The views of a scene show one set of named points, each view turned or mirrored, shifted and resized as a whole, with a little noise and some points left out.
(in the rows, 128 means zero)

Scene 1
View 1
ruf: [112 148 154 109 142 127 133 119 124  93]
bis: [106 119 151 114 192  78 142  72 127 124]
sezof: [139 142 142 124 196  72 129  70 100 166]
Gad: [119  75 163  87 175 103 136  65 124 113]
gafo: [126 136 152 107 153 113 137 100 117 116]
zige: [153  96 158  91 165 112 128  83 101 139]
Belut: [120 144 148 121 177  95 133  92 115 127]
Tep: [ 91  98 164  89 134 137 144 116 140  60]
Lugen: [103  91 159  88 156 121 140  92 138  86]
pebes: [ 95  94 158 103 183  89 144  69 135 101]
luf: [136 105 161  86 131 143 129 113 108  97]
kala: [ 81 108 156 115 203  72 147  60 155 101]
tered: [127 150 157  93 110 153 125 141 110  86]
vidup: [ 97  87 165  80 129 142 139 110 141  56]
dufiv: [ 90  99 159  98 164 111 144  87 143  80]
Bek: [136 154 147 110 141 125 128 120 104 120]
View 2
Belut: [112 151 164 106 118 150 135 124 135 183]
gafo: [120 155 158 112 120 139 132 124 140 165]
pebes: [100 148 152 125  92 140 117 132 137 187]
sezof: [112 149 161  94 134 158 125 107 134 208]
dufiv: [ 99 149 153 132  87 134 127 141 138 169]
Tep: [107 152 153 139  87 119 131 149 142 141]
vidup: [111 155 151 143  86 117 123 145 146 142]
bis: [105 148 158 110 103 150 125 127 135 200]
kala: [ 98 147 156 118  97 145 122 129 136 196]
Gad: [105 146 142 138  87 123  88 123 145 188]
Bek: [125 159 162 104 133 143 133 116 140 169]
luf: [126 159 154 125 113 122 120 126 148 142]
zige: [127 157 151 116 123 133 105 109 145 177]
ruf: [105 154 165 116 105 146 152 143 135 160]
View 3
kala: [140 124 132 112 149 125  95 207 105 122]
sezof: [120  80 121 118 145 118 118 185 139 151]
Bek: [122 120 127 124 136 106 109 141 128 142]
luf: [132 155 154 117 121 112  78 125  98 137]
pebes: [146 135 145  99 141 138  76 222  81 121]
zige: [129 111 151 111 118 119  86 156 108 155]
vidup: [148 190 155 110 128 121  69 153  74 112]
Lugen: [143 159 148 110 133 125  78 175  88 123]
gafo: [129 134 134 123 134 113  98 151 116 131]
tered: [135 201 129 133 140  97  95 100 108 103]
Tep: [145 189 148 115 133 116  76 157  77 107]
bis: [138 116 126 114 151 126 101 200 113 126]
ruf: [135 165 126 127 145 109 101 143 111 118]
Belut: [128 118 122 120 150 116 109 170 124 129]
View 4
Lugen: [130 109 150 131 158  67 201 127  59 127]
Belut: [113  98 139 133 165  42 130 114 118 127]
luf: [153 116 137 166 121  82 173 137  65 147]
vidup: [156 106 146 148 136 101 179 160  27 134]
tered: [158 100 133 164 126 105 128 172  41 139]
Tep: [136 108 150 134 151  72 196 136  48 128]
ruf: [143  92 136 135 152  81 131 151  62 130]
gafo: [131 103 135 144 145  62 143 122 100 135]
Bek: [129 104 129 160 141  60 116 116 117 144]
bis: [104 101 143 114 177  28 160  94 116 120]
Gad: [121 118 151 140 149  43 215  99  90 134]
pebes: [109 107 153 113 177  41 198 103  92 121]
kala: [103 101 150 106 186  33 181 102 103 118]
sezof: [101 105 134 137 162  18 120  81 167 136]
zige: [127 127 142 168 124  45 175  97 120 148]
dufiv: [123  99 153 114 175  62 190 129  58 118]
View 5
pebes: [ 65 144  55 126 108 130 139 121 148 138]
tered: [112 101 143 101 170 103 122 181 141 128]
Tep: [ 85 134  94 127 140  72 102 168 143 140]
luf: [ 97 118 143 103 159 144 143 162 142 117]
sezof: [ 77 122  80  92 105 213 184 113 146 134]
vidup: [ 80 146 102 133 144  66 104 169 138 125]
dufiv: [ 73 134  68 122 120 104 123 145 145 142]
Lugen: [ 73 147  86 127 127 107 120 145 144 129]
Gad: [ 54 164  81 133 114 135 141 129 140 115]
kala: [ 65 138  50 114 105 150 144 124 149 144]
Belut: [ 88 112  85  98 125 169 158 135 147 145]
zige: [ 82 125 106 107 130 167 159 134 146 123]
gafo: [ 91 121 107 104 137 151 148 143 142 130]

In a view up to two points have been moved. Name them for each view, in the order of its rows, or write none.
view 1: kala, Bek
view 2: Gad, ruf
view 3: pebes, tered
view 4: vidup, Tep
view 5: luf, zige
